Each row is a point on a tangle of strands that fork, close into loops and nearly touch. The rows are in no order.
Points whose rows are less than 18 apart are linked; no others are.
Z250: [  1  -7  -2 -20  -4 -13   0  -4]
Z173: [ -1  14  -6 -26   9   5   0 -26]
Z693: [ -4 -13   0  -5 -13  -1  -1  -3]
Z341: [  8  15  -6   0   6  18  -1 -20]
Z996: [-10 -22   9  32 -14   0   0  26]
Z628: [ -7  -9   0 -21  -6  -8  -1  -9]
Z412: [21 14 -2 18  7  1  0 11]
Z670: [  0 -10   0 -29  -6 -27   3   6]
Z10: [ 0 -4  8 32  3  5  4 22]
Z127: [-14 -27   4 -16 -19 -15  -4   3]
Z715: [-13 -20   3 -33 -11 -34   2  11]
Z577: [17  8 -5 -6  2 -2  0 -6]
Z703: [ 8 -2  2 26 -1  0  3 20]
Z78: [-13  -6  -2  -2  -5  18  -3 -23]
Z539: [27 25 -5 15 13  3 -1  9]
Z301: [ 17  -4  -3  -8  -6 -15   0   8]
Z701: [ 21  16  -6 -15   8  -5  -1  -8]
Z327: [-16 -13   0 -26  -7  -7  -1 -11]
Z958: [-30 -13   2 -38  -6 -26   1   1]
Z978: [  0 -11  -1   3 -11  -1  -1  -1]
Z89: [ 22  14  -5 -23   7 -15  -1  -3]
Z678: [ -8   6  -4 -27   5   3   1 -24]
Z145: [ -8 -25   4   4 -21  -5  -4   7]
Z705: [ 3 -7  0 12 -8  2  1  4]
Z101: [ -6 -24   6  23 -18  -4  -1  22]
Z308: [20 30 -1 25 20 16 -1  6]
Z623: [  1   7  -5  -6   2  14  -1 -22]
Z431: [-15  23  -7 -42  18  -6   3 -24]
Z154: [-11  -2   4  29   0  21   0   2]
Z964: [ 22   5  -4 -16   1 -19   2   4]
Z502: [-11 -24   4 -25 -15 -26  -2   9]
Z304: [13 11  5 32 12  2  4 25]
Z77: [-10 -15   4  21 -12  10  -2   6]
Z42: [10 10 10 35 19  3  4 30]
Z266: [ -6   4  -4  -3   0  20  -2 -26]
Z155: [-21 -14   2 -33  -7 -18   0  -3]
Z40: [  1  10  -3  17   4  21   1 -11]
Z574: [-20   8  -5 -35   9   1   1 -27]
Z144: [-15 -14   9  35  -5  12   1  16]
Z919: [ 22  29  -7   8  14  16  -4 -10]
Z671: [-5  2  0 23  1 22  1 -5]
Z319: [ 9 21  1 29 16 19  1  6]
Z714: [  6  13  -4  10   5  18  -1 -14]
Z633: [-12   1  -3 -20   1   8  -2 -25]
Z396: [ -7 -13   2 -36  -6 -36   3  12]
Z833: [ 3 18  1 28 15 24  2 -1]
Z349: [-12 -20   2  -8 -16  -1  -3  -7]
Z8: [ 15  20  -7  -9   9   9  -2 -19]
Z553: [  7  15  -5 -20  10   5  -1 -23]
Z877: [17  8  0 23  5 -1  2 19]
Z316: [14 -3 -2  0 -6 -9  0  7]
Z642: [29 31 -4 19 17  8 -3  8]
Z952: [  5 -10  -1 -22  -7 -22   2   4]
Z225: [ 21  25  -7   1  12  11  -3 -12]
Z285: [ -7 -20   3  16 -16   0  -1  10]
Z98: [-14 -19   9  33 -10   7   0  20]
Z90: [-31 -15   2 -41  -8 -35   2  10]
Z883: [ -7 -25   3  -9 -19 -14  -3   6]
Z525: [ 8  1 -2 13 -2  5  0  3]
Z259: [ 1  9 14 38 22 10  5 28]
Z915: [17  6 -4  4  0 -2  0  4]
Z624: [-5  0 11 39 13 10  4 25]
Z208: [-13  16  -5 -39  14  -7   3 -21]
Z570: [-17 -12   5  31  -7  19  -1   5]
Z245: [-15  -6  -2 -15  -5  11  -3 -24]

A fork is a point with three links, a tip a point with one. Leave the first point through the second and follow the links. Name the first fork or tip that comes.
Z642 / Z539 | Z877
Z250 / Z628 | Z90
Z316 / Z301 | Z915
Z285 / Z101 | Z570

A tip is a point with one link. Name the tips that can be reached along the links from each point below, in the order of the rows.
Z78 | Z431, Z919, Z90
Z624 | Z833
Z693 | Z349

How many points has the smallest loop of links through each point below? Write - if it is on no loop.
Z301 | 7
Z678 | 10
Z259 | 7
Z98 | 7
Z883 | -

Name the points in between on the shortest way along the links from the first point to the second, in order.
Z327 / Z90 | Z155 > Z958
Z173 / Z919 | Z553 > Z8 > Z225
Z952 / Z145 | Z670 > Z396 > Z715 > Z502 > Z127 > Z883
Z301 / Z701 | Z964 > Z89
